A landscape with many peaks, sampled at points; each row gives a point and its height.
From any point a climber steps to the highest of the 2 points nearest to it. It stops when none of these is higher. Distance is the straight distance between rows; heights are no part of it.
<559> h=6.99: [ -3.7  15.8  -8.3  -8.3  19.1  15.4   6.3   3.0   4.6 -13.2 -11.8  -1.5
  50.1   3.1 -15.5  15.7  37.3 -12.9  -9.0 -12.7 -13.4 -58.0  10.9  60.0
 -35.0]
<449> h=2.62: [  8.4 -13.7  19.7  11.1 -47.9  -7.9  59.6 -31.6   0.6  13.4  -6.8  -3.0
 -62.8 -24.8  27.0   0.4 -25.5 -27.5 -13.6  14.0  -8.2  -8.3 -10.0  -0.7
  14.8]
<478> h=4.34: [ -7.7  -5.5   8.9  18.0 -33.6 -44.4 -18.7  -3.4 -12.8   8.6  43.2 -23.8
 -22.5 -25.7   1.5  25.8  11.7 -18.5 -13.0   1.1 -17.8   0.8 -13.8  15.3
  55.3]
<1124> h=5.54: [ 10.4  23.5 -39.8 -22.6   5.5  22.5  -1.0  18.6 -18.9  13.5 -42.5  20.3
   2.4  19.6  41.1  53.4 -46.3  -7.5  18.5 -14.5  12.9 -29.6 -23.2 -21.4
  -3.9]
<779> h=4.54: [ 36.6  54.1 -17.1  17.3  19.4  46.5   6.2  16.1  -2.8  24.8 -44.8  37.3
  28.7  32.4   9.7  15.5  -9.2  -1.2 -19.4 -21.4   1.0  16.2   4.4  -3.8
 -24.4]
<185> h=2.01: [ 29.4  17.7   7.0  24.0 -38.7   7.1  12.2   0.0  15.4  12.1 -16.6 -22.5
 -49.4  -9.6 -19.1  61.0   5.2 -13.6 -46.7   4.9  14.7  31.8  22.3  15.5
 -26.0]
<1054> h=0.45: [-11.5  12.1  14.2  24.5 -10.0 -31.1 -15.0  14.6  11.0 -24.3  18.3 -10.5
   9.1  31.8 -62.1  -0.7  36.7  29.9  -1.9  42.1  20.9  19.9  74.4  19.2
 -29.4]
<712> h=7.34: [-41.1   4.3   4.7 -12.1  18.1 -14.4 -37.7  13.0  -4.0  -6.4  22.1  -2.3
  19.8  13.5 -40.8 -20.6  28.6  26.1  -2.8  57.0   8.8 -50.5   9.2  16.7
  -6.5]
<216> h=1.46: [ 11.4  -6.5 -14.3  68.2  16.9  45.5   7.3  -4.2  -7.7 -26.7 -38.9  -6.5
  16.5  15.8 -36.5  33.0   2.9  -9.0 -51.0 -43.3  14.1  27.5   9.6  23.8
  -2.8]
<1198> h=1.61: [-17.8   2.1   9.9  47.9  50.8  30.0  -2.7  -7.0 -18.1 -16.6 -43.3  11.4
  37.2  21.6 -24.1  15.0   3.7  13.9 -37.9 -47.2   4.3   5.8  -2.7   2.1
  12.3]
<689> h=5.82: [ -2.4  64.7  -9.2  -6.9  -9.5  -3.8  -8.0  15.3 -11.7  44.1   6.6  18.4
 -28.3   4.7  11.2  58.0 -18.9  -2.7 -38.1  -7.7  10.9  -1.2 -23.2 -22.2
  -8.1]
<399> h=3.89: [-17.3  46.3  13.4  38.2 -39.2 -19.1 -23.8  15.9 -19.5  26.2  33.0   0.9
  -5.6  -1.2 -11.3  12.4  -1.5  12.2 -50.5  24.5  15.3  24.3 -18.0  27.8
   1.4]
<1133> h=4.98: [ 28.2  31.5 -38.6 -20.1  15.5  32.2 -20.1  24.0  -2.9  -0.3 -13.3  12.1
  20.3  25.2  28.8  22.6 -33.8  16.6   7.7  16.1  -1.0 -10.1 -33.5 -17.8
   3.1]
<244> h=5.17: [-30.9  -3.1  38.5  34.3  12.9   7.2  -0.5 -10.3  -7.3 -10.1  -4.1   7.9
  -1.4   2.4 -17.8 -45.9   3.9  29.7 -21.6  18.1  21.0  -3.5  13.8 -22.7
  -0.1]
<330> h=5.85: [-33.7 -18.3  23.6 -26.4  38.3  -3.6  21.2  -3.3 -15.5  47.1  11.6  31.8
  24.6 -24.1  47.6 -47.7  -7.6  24.6  33.2  -2.3  -2.2 -22.2  -4.9 -41.3
 -10.1]
<586> h=5.09: [ -8.1 -28.2  24.7  15.0   5.5   8.6   6.7 -18.1  12.8  -8.1 -17.9 -23.8
  -6.8   3.6   7.0  22.6 -21.2  10.3  10.3  77.4  12.2 -62.3 -12.2  27.9
  18.0]
<955> h=2.51: [-12.5 -30.3  -4.5 -17.1 -18.7 -34.9  -1.3   4.5 -27.5  10.6  75.0  -9.9
 -43.8 -28.1  -0.6 -40.9 -34.0  -5.4  21.4 -13.4  -1.4  -8.7  -1.2 -37.4
  23.0]
<487> h=2.77: [-23.3   6.6   5.4 -36.3  31.9 -21.6   4.2   6.9   0.8  26.9   8.4 -14.0
  26.5   5.7 -36.1  36.3  48.3  20.8  -4.7 -32.1  11.2  10.6  57.7  -3.4
 -34.5]
<913> h=2.16: [ 31.7  -8.1  59.5  25.5  -1.1  10.5  -1.1 -26.4  37.0   5.8 -37.4  -0.2
 -26.2 -12.3  -8.3  17.6 -42.0  33.4 -36.0 -15.8  34.9  12.7 -10.5 -11.1
   1.8]
<1108> h=3.53: [-34.8  -6.8  22.2 -25.6  -5.2 -23.8  10.2 -25.2   5.2  36.9 -12.9 -17.7
  23.2  -4.3  47.9  35.0  35.3 -10.9  31.2   2.5  10.7  -8.4  -9.4  21.4
  -4.9]
<367> h=3.01: [ 43.4   2.7   2.7  -6.3 -28.9   1.7  50.4 -16.0  45.7 -16.5 -36.3 -15.1
 -24.7  -7.8  21.1  -6.4   3.3 -38.0  22.8 -18.4 -10.0  35.9  -9.0  11.2
   3.8]
<528> h=4.59: [ 10.1 -10.4  12.8   0.9 -30.6 -55.1 -33.1  11.7  -3.0 -10.0  68.5  -7.1
 -39.1 -27.6 -33.8  19.1  -0.9 -12.3 -21.6 -18.7   8.0  34.3   0.6 -14.4
  24.3]
<540> h=6.98: [-33.5  16.5  -3.0 -15.0   5.3 -11.0  -9.4  13.8 -26.2   6.9  13.2 -17.7
  17.6  -3.3 -22.3  16.0  41.1  25.5  10.2  41.9  10.5  -6.6   8.3  14.5
  -9.1]
<996> h=6.12: [-33.2  10.4 -34.4  -9.7   0.0  13.1   2.4  18.9 -32.9   6.6  -4.2   9.2
  34.7  29.1  -2.2 -20.7  27.2  18.2   3.3  20.7  12.5  -0.3  11.3   9.3
 -39.3]
<928> h=4.15: [-10.1  56.0 -37.0 -20.2 -46.3   2.1   8.2  11.6 -20.9  27.0  11.2  12.1
   6.2  22.6  30.4  13.3   9.7  -9.0  -4.2  35.0  -5.7   0.5 -41.6  22.6
  -9.8]
<961> h=3.57: [ 13.7  -5.5 -18.6 -12.5 -25.1 -15.6  19.3 -20.0  23.1   6.4  18.1 -11.2
 -39.3  -8.6  50.9  27.8 -27.3 -61.2  30.7  -0.9 -32.5 -27.1 -12.5  -6.3
  21.2]
<1159> h=0.58: [-53.2   0.1   1.6  -7.8  -4.4 -60.5  -6.2   1.1  -8.9 -11.7  16.6  -7.8
  17.5  36.3 -61.3 -16.9  48.8  39.5  12.2  35.2  18.9  15.8  59.9  -5.2
 -10.8]
<1017> h=1.18: [  6.6 -13.0 -34.8  18.2   4.6  37.7 -24.7  -3.7   8.0 -40.7 -47.9 -12.0
  29.9  37.0  -6.9   9.9  26.5   2.4  12.2  12.2  -1.9  27.8  -0.2  34.9
  -2.4]
<4> h=5.73: [-33.1 -23.6  60.8  18.3  -0.1 -26.6   9.1 -29.4  19.0  -6.4   3.1  17.1
  -0.8  12.3 -14.0 -63.5   0.0  32.2  19.8  26.3  13.0  23.6  32.8 -13.1
  -1.9]
<904> h=4.77: [-19.3  19.4  24.9  23.8  -8.6  13.5  22.9  -3.4 -16.7  10.1 -26.2  21.8
   3.1  -8.9  -0.5 -27.4  -4.9  12.6 -37.7  20.1  11.3  -1.8  -6.0  11.2
 -19.6]
<476> h=5.44: [ 16.2  -9.8  27.3  17.1 -13.2   7.2   6.3 -17.7  27.6 -16.3 -12.2 -27.0
 -28.8 -12.2 -24.2  17.3  -4.9  -1.8 -28.7  43.2  10.8 -54.2  -6.3  49.8
   7.9]
<413> h=4.50: [ -5.3  33.3 -13.4 -19.7  -5.2  -0.6 -24.4   3.5 -15.1  31.5  23.6   3.9
  -1.9  15.1  38.9  27.8 -33.1   0.6  12.3  32.1  -2.1 -36.2 -42.9  11.9
   6.1]
<635> h=4.80: [ -8.2 -28.5 -40.9  43.3  22.9  32.8  -7.0  -8.6 -23.2 -55.7 -34.3   8.5
   8.2  10.8  10.6 -42.2   0.6  -0.4  -8.7  -7.1  -3.5   4.4   2.7 -14.8
  24.1]
<915> h=4.14: [-11.5  13.2  -5.0  32.4 -28.9 -21.4  -4.8 -11.9 -14.7   2.4  20.8   0.2
   3.4  -7.1  -6.8  18.8   1.1 -12.7 -40.0  26.6 -16.4  -3.9 -13.6  47.8
  45.2]
<351> h=3.00: [  1.7   6.3  22.4 -13.1  19.5 -32.3 -21.0   5.6  18.8   8.7  51.0  28.5
  23.4 -20.0  -5.9 -70.6  15.4 -11.8  10.7 -15.8 -18.7   6.6  -5.7  -2.1
  -7.0]
<324> h=4.88: [ -0.8  10.5 -39.3  15.5   9.1  19.2  20.9  -3.0 -29.3  -3.1   6.0  28.5
  20.2   1.0  48.3 -36.8 -18.2 -25.3   4.0 -12.9 -35.4 -17.9 -20.1  -9.6
   2.7]
<158> h=5.13: [ 17.5 -11.5  -8.5  35.1 -26.3  -4.0 -11.2   4.1 -15.1 -37.7  36.8 -20.6
 -18.9  -6.0 -45.0 -35.9  -2.9 -12.1 -33.5  -4.7  -7.0  12.6   3.8   8.5
  23.6]
<475> h=4.36: [  8.1 -39.1 -50.8  -7.7   6.7  24.2 -12.6  25.9 -29.4 -42.9  -5.4 -13.3
   7.9  15.3  13.2  -8.2  -6.5 -10.0  19.1 -22.4  -6.7  18.0  -8.2 -26.0
  11.2]
<265> h=4.52: [ 13.4  25.3 -49.0   2.0   2.8  14.1 -10.5  22.5 -27.0 -29.2  24.6  10.2
 -15.1  -3.2  18.1 -27.7 -13.7 -32.8 -20.9   6.2 -33.8 -31.4 -41.3  20.1
  11.3]
<115> h=3.30: [ 32.7  20.0 -20.5  -5.9 -17.0  -6.5  27.4 -24.6  25.8 -19.6 -10.1 -16.0
 -20.8  -6.8  45.8   1.2  -6.1 -42.2  20.2 -16.9 -20.1 -22.2  -5.9  22.4
   8.7]
<1182> h=5.95: [ 43.5  19.5 -40.4 -16.1 -22.7  -1.7  22.6  32.1 -11.9 -12.4  27.5   3.0
 -39.0 -25.9 -44.2  -7.1   1.4 -23.1 -30.5 -40.3  -9.9  16.8   6.7 -28.2
  -4.0]
<932> h=6.56: [ -6.3   1.0   1.3  -3.5   4.4  -8.8  34.5 -12.9   1.7   2.0 -24.3  -4.4
  23.7 -13.5   2.3  17.6  26.3 -27.8 -16.7 -42.4 -14.4 -48.2   2.2  34.0
 -12.1]
<585> h=3.33: [ -1.2   5.7 -25.1 -45.1 -43.1 -15.6  -6.9  -1.3   1.2  24.6  23.5  -7.4
 -49.8  -5.0   1.9  42.3 -12.5  -2.6  17.0   8.9  -4.2  23.3  -5.6 -23.0
  -8.6]
<127> h=2.99: [ 16.2 -18.1  -8.9 -11.1  27.0  -2.7  17.2 -16.3  26.4  -7.2  -6.2  -0.5
  21.9  -0.9  57.6  -5.8  -1.6 -34.5  43.4 -12.5 -32.8 -38.7 -19.8  29.7
   2.2]
<134> h=3.67: [  1.9 -41.3  37.4  18.7  23.8  16.0 -39.6 -29.3  21.7 -25.1  -2.0 -13.6
 -21.4  14.7   7.0 -20.1 -46.0   9.5  16.9 -15.6  -0.8  18.4  -8.3 -29.0
  25.4]
<391> h=3.93: [  7.8 -36.8  -8.6 -37.3 -16.1 -14.6  44.1 -10.4  -5.7  24.3  24.1  -5.9
 -48.5 -24.9  47.0   4.0 -51.1 -21.0  47.9 -15.6 -10.5 -28.7  -7.1 -36.4
   2.5]
<496> h=7.30: [ -4.3   4.1 -37.5 -14.5 -14.5 -14.1  28.7   4.4  -7.3  -1.4 -19.1  -9.4
  -0.8 -13.4  -8.8  51.5   9.2 -17.8 -23.0 -42.7  -9.1 -10.1   4.6  17.7
  -9.8]
<453> h=6.30: [ 20.2  34.1   0.2   0.5   3.0  15.9 -12.6   0.9  25.8   0.7  15.8 -28.4
  26.9   5.5 -42.6  26.7  49.6  -5.5 -22.4   7.3   3.1 -11.2  12.3  51.4
 -42.4]
<46> h=6.73: [-33.3  -8.0  -1.8  -3.0  -9.5 -29.3 -51.2  14.3  -5.9 -27.3  56.9   3.8
  14.9  23.6 -27.7 -38.0  14.2  12.4  35.3  54.6   5.2 -27.0  29.5   2.8
   4.8]
<827> h=4.72: [-29.4 -48.0   3.6  -6.1  -8.3 -12.2  26.3 -30.7  -9.6   8.7 -10.9 -22.8
  -5.8  -8.9  43.9  10.9 -13.5  -2.0  42.7  58.7   0.8 -58.6   9.8  11.4
   9.1]
<994> h=3.61: [ 52.2 -24.4 -15.5 -36.8  45.4  38.4 -13.2  16.9  31.0 -15.4 -21.2  28.0
  29.1  14.1  11.6 -24.6   2.8   6.3  42.7 -12.8 -23.0 -12.5  -9.7 -20.8
  -6.3]
<263> h=2.17: [ 29.8   6.6  46.4  52.0 -39.5  -7.4  16.4 -24.9  21.4   3.7 -15.1 -25.1
 -30.4 -26.2 -33.1  32.2   3.9 -16.8 -57.2  -2.2   9.9  21.2 -12.0  37.8
  18.5]
<836> h=2.31: [  4.0   9.2  59.4  50.1 -30.7   4.5  -2.4 -18.4  16.6  13.1 -12.2   4.8
 -30.2 -10.5   5.9  28.3 -35.2  19.1 -45.2  21.4   9.5  27.7 -25.9  10.5
  29.5]
<903> h=5.77: [  4.7   6.3  37.4  14.2   8.8 -10.0  -9.8   2.2  19.4 -11.0  15.1 -20.6
  -5.4 -18.4 -50.1   9.1  22.4  -1.6 -33.7  18.2  -5.4 -34.0  -0.2  40.3
  -1.8]
<767> h=3.97: [ 31.9 -39.0 -11.3 -17.9   2.5  11.7 -19.5 -16.5   9.6 -15.9  -6.7 -25.4
 -22.6  20.9  10.0  -0.7 -19.0  -0.8  28.4 -21.5  -2.9  37.5 -11.4 -20.8
  22.9]
<980> h=3.31: [ 33.7  29.1  29.2  28.4 -14.4  24.2 -46.7  24.2  21.2   3.5  29.8   7.8
   7.8  13.4 -39.5 -31.3  -9.9  28.0 -27.2  35.8  35.4  49.4  -1.7  -8.4
 -28.4]
<687> h=4.05: [ 46.7  14.1  -0.6 -33.5  14.7  33.2   3.5   3.8  37.9  16.7 -42.4  48.6
  32.3  17.4  46.2 -13.5  -1.0  -3.7  43.5  13.6 -17.5  -2.9 -12.8   5.3
 -22.3]
<222> h=1.01: [ -9.4 -43.5 -18.9   3.6  19.8  16.1 -21.7 -27.7  16.2 -39.2 -52.5  -6.4
  28.8  49.2  29.7  -5.7  19.9  -5.4  57.0   8.4  -5.1  25.2  14.9  -0.5
  19.2]
<1165> h=4.08: [ 11.6  50.1  15.8  22.1  34.3  54.4 -15.0  13.0  -1.0  35.1 -49.7  46.3
  36.6  17.1   0.6   4.8   1.2  32.8 -26.5  -4.9  23.6   6.5  -4.3   4.7
 -64.0]
<557> h=3.27: [  0.0  30.4  28.3  16.9   4.4 -33.1  -9.6   7.2  11.3  -0.1  27.6   9.0
  24.8 -23.6 -31.7 -43.1  45.2   3.6 -27.2 -20.5   3.4  17.2  18.9  13.6
 -28.9]
<638> h=3.82: [ -4.6  32.9 -21.7 -35.4 -26.3  -5.7  29.6  30.0 -17.2  21.2  14.6   0.9
  -9.1  -1.0  14.4 -30.6   6.4 -12.1  17.4  -0.6  -9.4  15.5 -16.2   3.5
  -9.2]
<183> h=5.60: [-31.4 -37.1 -21.9   5.3  15.2  14.2 -39.1 -12.2 -23.6 -26.4  17.8  -2.6
  14.2  16.5  35.8  -9.0 -19.1   9.7  23.6  45.4 -10.1 -27.4  -8.7  -7.7
  18.4]
<450> h=2.26: [ 42.9 -13.5   7.1  -5.8  12.5  32.5  28.5   1.3  31.2  12.7 -55.3 -18.1
   4.8   6.0 -37.0  34.0  19.2  10.4   1.6 -19.1  26.2  33.3  53.1 -12.4
 -41.7]
<215> h=4.84: [ -3.9 -31.2  22.0  29.0 -11.8 -48.2 -24.0   3.9  16.3 -32.9  53.6 -19.5
 -12.1  -8.0 -38.2 -18.1  10.5  -6.9   1.8 -16.4   6.0  33.5  24.5   3.4
  43.1]
<262> h=7.69: [-40.3 -20.2  32.8  41.4   3.6 -26.2  -4.8 -36.0 -18.2   3.0  -2.5   0.6
  15.3   5.5  36.2  -7.9   2.7  -1.3  15.9   6.3 -11.5  21.9  -7.3 -13.7
  44.1]
<1107> h=6.83: [-38.3 -21.6  -9.6  12.3  13.1 -24.2   1.7  -8.5 -40.3   2.1 -10.2   3.3
   0.9  -8.5  16.5  21.6  -0.1  -7.2  -7.9 -19.8   8.3 -11.2  -3.6 -10.0
  36.4]
<1176> h=4.53: [ 37.5  16.5   8.2 -31.8  16.0  46.8  -4.0  14.7  22.6  29.6 -22.7  26.1
   6.8  13.4  21.5   8.2 -41.9  21.5  11.5  29.9   0.9  -1.1 -26.7 -12.0
 -13.6]
<616> h=7.14: [ 39.2   1.2 -43.1 -17.4  -7.5  34.1  42.3  21.8 -22.4 -19.8   0.2  20.3
 -27.3 -11.4   6.8 -40.0 -43.1 -11.2  -2.8 -20.1  -5.5 -20.2   2.7 -43.8
   6.7]
<699> h=2.23: [ -0.1 -11.9  -4.9 -12.6 -16.9  -9.9  -7.7   7.5 -29.2  -5.1  24.1 -10.7
 -49.9 -31.4 -24.4  42.6 -33.5  12.4 -34.9  28.9  14.8 -20.9  -7.2 -16.1
   4.7]
<489> h=3.28: [ 11.9 -22.6  -6.0 -26.8  42.9   8.0 -36.9 -19.0  30.6 -30.3   2.0   2.5
  21.1   1.4  23.8 -17.2  25.3 -12.7  42.8 -23.1 -38.4  -2.6 -12.7   7.0
   7.5]
<662> h=5.34: [-38.3  32.2   7.2   2.3  -8.9  26.1  32.0  11.1 -36.7  35.0 -43.2  24.9
  32.4  11.8 -14.3  -3.9  27.8  19.2 -18.4  21.8  33.9   7.1  20.8  11.9
 -41.3]
<934> h=0.86: [-30.9 -29.3  -9.1  -9.1  -3.3  -9.3  12.2 -27.7  10.8 -32.5 -38.7 -17.5
  37.5  49.8  21.1  17.8  43.9  -1.5  39.6  26.1  -1.1  -7.8  28.8  20.2
  -0.6]
<192> h=5.33: [-19.9  -9.9  -0.6  -6.3  24.1   3.3  25.4  -8.2 -40.0  23.9  23.5  26.1
  22.0 -19.3  39.7 -51.1  -9.7  -0.3  11.6 -29.8 -27.9  -2.6 -10.3 -44.4
   8.9]
<622> h=6.38: [  2.2   7.5 -61.5   0.6 -17.8   0.4  -0.1  14.7 -27.1 -16.8 -34.7  -1.4
  11.0  17.7  21.3  56.1 -21.0 -26.6   6.1 -38.2 -20.2  -6.2 -12.8   8.3
   3.8]
<1085> h=3.58: [  7.9  46.1  11.5  32.2 -24.2  21.8 -30.8  11.7 -15.6  24.3   2.7  -2.5
   2.9   4.8 -19.4   2.8  -1.3  25.6 -31.6  34.5  33.3  67.8   2.9   6.3
 -23.1]
<921> h=2.10: [-34.5 -19.2 -20.8  -5.9   2.2  -2.8 -43.8  12.7 -33.2   0.0  38.6  -8.9
 -34.3  -9.6 -12.7  41.5 -29.2  25.4  -1.7  43.6  13.5 -19.6 -17.9  -5.6
  18.6]
<1070> h=6.50: [ 50.6  -9.7 -50.1 -28.8   4.7  16.5  24.7  40.4  -1.6 -28.4  18.6   8.6
 -25.1 -13.4 -30.2 -42.9  -3.6 -14.9  10.7 -19.5 -17.6  -0.5   5.8 -23.9
  10.5]
<841> h=2.38: [-21.2 -31.2 -11.0 -22.0  -2.3 -28.6   9.4   8.4 -19.7  -3.5  40.7  -9.2
 -49.2 -49.1  -6.5  23.6 -29.1  -1.2  -3.9  -8.4  -6.6 -18.7  -5.6 -47.3
  19.4]
<823> h=4.30: [ -8.5 -47.8   8.3 -36.8  -6.4   4.5  21.9  -8.0   3.0  13.0  -3.4 -17.5
 -11.0  -9.5  43.5   0.5 -26.8   3.0  55.5  19.7   3.6 -12.9   2.9 -33.6
  -1.1]
<150> h=6.58: [  3.9 -14.8  15.2 -28.4  60.7  11.0  20.5   9.5   6.7  39.8  -9.1  31.6
  18.2 -18.5  25.4 -32.9 -46.5  31.4  20.6 -12.4   8.0 -35.0 -12.3 -38.1
   2.5]
<198> h=2.46: [  6.3 -32.5  44.8  23.2 -40.7 -20.4   0.5 -26.6  12.7   5.7   0.1 -16.9
 -58.9 -19.5   1.5  13.5 -43.7  -9.1  -8.9  16.2   5.1  17.0 -12.7  -2.5
  30.1]
<962> h=1.98: [ -6.3  -2.3   3.1 -25.0  65.3   0.4   7.2   6.9   4.8   9.9 -34.0  19.1
  58.6 -17.1   7.4  26.5  -2.5   6.0  22.9 -63.4  -2.1 -56.1  -1.8  -0.5
 -15.7]
<128> h=2.82: [  7.5  29.9  22.8 -32.5 -24.8 -10.1  33.9 -20.1  17.6  29.6   1.1   0.3
 -34.9 -29.9   8.3  10.0 -20.2  -2.2 -17.3   9.8   8.6 -23.3 -24.4   8.2
 -11.9]
<52> h=3.14: [ 27.7   5.3  22.4  25.7  20.4  27.7 -50.9   3.2  30.5 -27.4  -2.8  19.0
   8.4  20.6 -27.9 -35.9  -7.0  26.4 -25.4   4.7  -3.1  25.5  -3.0  -0.4
  -9.4]
<1174> h=2.02: [ 37.4  -2.5  23.1  12.9  27.3  34.8  -9.0  -5.1  42.2  -5.0 -36.7 -25.1
   0.0  -0.1 -31.8  33.6 -17.8  18.4 -32.6 -12.4  22.8  10.9   9.4 -13.3
 -16.7]
<334> h=3.54: [ -2.4  34.9 -12.4 -17.0  -4.3 -12.6  28.7  16.2 -13.6  23.9  21.3   9.6
   6.2 -19.6 -10.8 -29.7  48.3  -2.4 -11.9 -35.7 -12.1  18.6  13.5   0.3
 -14.1]
<499> h=1.31: [  5.8  -0.3 -44.5  34.5 -14.1  43.3   9.7  -5.7 -12.0 -35.5 -59.9 -21.4
  22.1  26.3  -1.6  31.6   7.0 -17.9 -19.2  -3.4  22.1  12.2   8.9  33.7
 -14.5]
<990> h=6.14: [-36.1 -28.7 -11.7  -2.8 -22.5   1.9 -30.4   8.2 -25.1 -17.0  49.4 -15.3
   7.4   7.8   2.5 -37.6  -4.5  -7.1  44.8  25.1  -6.8  13.5   6.7 -14.0
  14.3]
<967> h=2.20: [ -1.7  23.4  -7.8 -46.0  46.7   2.6  17.5  19.1   0.9  54.2 -11.8  29.0
  53.6  -3.2   9.6  21.8   7.3   3.0  -0.7 -63.5   0.8 -10.6  -4.6   2.8
 -21.0]
<940> h=7.67: [ 27.7 -15.7 -26.8 -39.6  17.2  17.7  36.1  25.9 -15.2  18.1 -10.1  35.7
  -4.1 -11.7  31.6 -23.8 -63.5   2.9  19.3   5.8  10.0 -24.5 -16.3 -50.9
   6.2]
<1073> h=2.53: [ 43.8 -30.8   2.3  -9.9 -13.0   5.4  21.2  -0.9  43.1 -10.7 -21.4 -29.8
 -13.1   3.8 -28.5   4.8  30.7  -9.3  31.7 -30.2   6.2  59.5  36.6 -25.1
 -15.9]
<468> h=4.31: [ 29.9  55.7 -33.9  12.8 -11.3  -5.8 -37.4  40.0 -22.0 -19.7  51.1   6.5
 -27.1   1.5  -7.3 -15.5  -5.8 -16.9 -20.3   3.2 -22.5   6.9 -29.0   3.7
  10.7]
<902> h=2.76: [ 25.6  -3.2   3.7  10.7 -26.2  21.1  29.5   3.0  22.3  -4.2 -32.3 -21.0
 -16.3  -1.0 -14.0 -24.6  25.8 -16.0  -3.6 -16.2  -1.8  53.6  13.5   2.8
 -10.8]
<595> h=3.66: [ 31.1 -27.1 -19.5 -21.0 -38.5 -17.9 -18.1  -9.2  19.1 -16.8  10.4 -24.2
 -57.0  -4.2  -6.2  36.4  -5.6 -14.5  19.8 -33.1 -17.3  38.9 -17.9 -12.3
  20.1]
<602> h=3.39: [ 15.5 -20.7  36.1  34.1  45.8  31.6 -29.6 -18.5  30.9 -26.4 -33.8  20.1
  18.1   5.5  -1.3 -28.6 -24.8  16.3  -4.1 -16.9   9.0   3.4 -14.5 -18.5
  -0.6]
<2> h=5.16: [ -8.2 -21.0 -25.7  41.3  24.9  32.3 -18.9  11.0 -25.0 -36.6 -20.2  -2.4
   8.0  14.8  19.1  -8.9 -25.2  -2.3 -20.7  21.0  -1.3 -30.0 -25.9   5.1
  34.2]
<1153> h=2.80: [  4.1  -8.6   5.3  -8.2   2.0 -12.9  34.1   1.5   5.9 -16.6  31.3   5.6
   3.8 -28.1   6.7 -90.8  27.1  -9.9  23.0  -8.3 -22.5  -3.6   7.3 -11.4
  -0.3]
<905> h=6.47: [-12.9  25.9  -3.5   0.0  13.9 -20.1  -3.5   6.3 -19.7  27.2   3.9   3.9
  -7.9 -21.0   4.6  54.8 -16.8   5.3 -26.6 -35.6   1.4 -15.4 -19.4  15.6
   5.2]
<387> h=3.83: [-25.2  14.7  -8.8   1.2 -43.6  -3.0   9.7 -16.1  -7.3  18.7 -18.9 -17.2
   9.9  12.7  50.5  16.0  21.7 -21.8  16.1  22.9  -3.5  21.8 -21.0  25.9
   9.6]
<652> h=0.73: [-47.3  -7.6  -1.6  -8.9  11.8 -31.2  12.5 -12.5  -9.5 -42.4  -9.9 -10.8
  18.9  43.5 -33.6  -0.6  53.0   8.4  15.0  12.7 -11.7 -10.9  51.4  26.4
  -1.7]
<97> h=3.04: [ 14.0  27.9  16.9 -61.5 -15.6  -8.7   1.8  11.5  20.9  42.6   8.9   0.7
 -37.4 -11.6  -0.6  17.1  -5.6   9.0  12.1  38.8   9.9  -0.8 -14.5  -5.1
 -19.0]
<457> h=1.80: [-19.4   3.8   7.1   7.3  68.6  28.8  -5.2   2.0  -5.9  -9.7 -45.3  47.8
  46.1  -7.3  -2.2  -4.8   2.2   6.5 -10.4 -50.6   4.9 -33.0  11.1   9.4
 -22.5]
<1089> h=2.64: [ -6.6 -34.3  -8.1  -4.0 -21.0 -34.5  19.9   4.8  -5.9 -20.2  55.6 -18.5
 -39.9 -42.3 -15.7 -71.8  19.3 -12.3  11.0 -14.7 -11.7 -10.7  25.7 -17.7
  16.9]
<1037> h=5.49: [  6.1   3.1 -32.0  26.5 -16.8   2.2   8.4  27.2 -29.1 -19.0   4.3  -7.7
 -27.8  -9.6 -44.3 -13.8   0.1   2.0 -50.7 -32.0  13.4  29.6  11.6 -19.5
   0.7]
<420> h=2.49: [ -9.5   7.4  -4.0 -42.2  43.6   0.6  -3.7  25.7   2.1  32.5   4.8  15.3
  41.7 -16.2 -24.9  12.3  32.5  31.5  16.0 -16.1  -3.1   0.7  15.7 -15.2
 -40.0]
<1083> h=6.95: [-27.5 -26.2  56.2  45.9   8.6 -36.6 -46.5 -37.8   0.6 -18.4  26.9  -4.8
  17.1   3.4  12.0 -33.2  -7.3   2.2  15.7  13.6 -17.6   9.1  23.2   6.5
  55.7]
<553> h=5.10: [ 24.7  56.9 -18.2  -3.0  -1.5  15.5 -13.2  16.9  -4.8  37.4 -15.4  27.8
   7.5  30.0  14.9  35.2  -2.1   3.5 -29.4 -32.5   4.3  57.7 -12.0 -25.7
 -14.7]
<1105> h=6.37: [-17.8 -45.3  76.6   9.9  -9.5 -31.8 -34.5 -38.7  30.8 -12.0  35.7  -8.7
   3.7  19.6  -7.3 -30.0   1.1   5.3  46.3  28.8  16.9   6.2  21.1  -7.1
  15.3]
<1162> h=3.02: [-55.4   6.5  24.5 -26.2   0.5 -58.0  15.6  -6.9  16.0  28.3  18.0 -17.5
  23.3   0.1 -16.2  19.3  69.7  11.5  -2.4 -19.0   7.8   3.7  37.6   8.3
 -13.8]
<241> h=3.25: [-42.1  13.6  53.9 -13.6 -18.7 -44.7   6.8 -13.7  33.4  48.8  10.7 -14.0
  13.5 -16.2  -8.6  20.6  40.7   1.8   9.7   7.3  -2.2   1.7  -2.1  26.3
  -9.7]

Call two points neighbours if one is among the 2 nearest of the other. Go from one point of each pair to the other, from neighbour to neighbour, staying as high as possible. Name the lowest point that can't be avoided.
<496>, <559> => <932>
<262>, <712> => <904>
<262>, <496> => <905>
<496>, <940> => <52>

For each start below, name every point that the climber comes to, in order.
<263> => <836>, <198>, <449>, <128>, <97>, <585>, <595>, <767>
<1085> => <399>, <915>, <478>, <528>, <215>, <158>, <1037>, <1182>, <1070>, <616>, <940>
<489> => <994>, <687>, <1176>, <1133>, <1124>, <622>, <496>
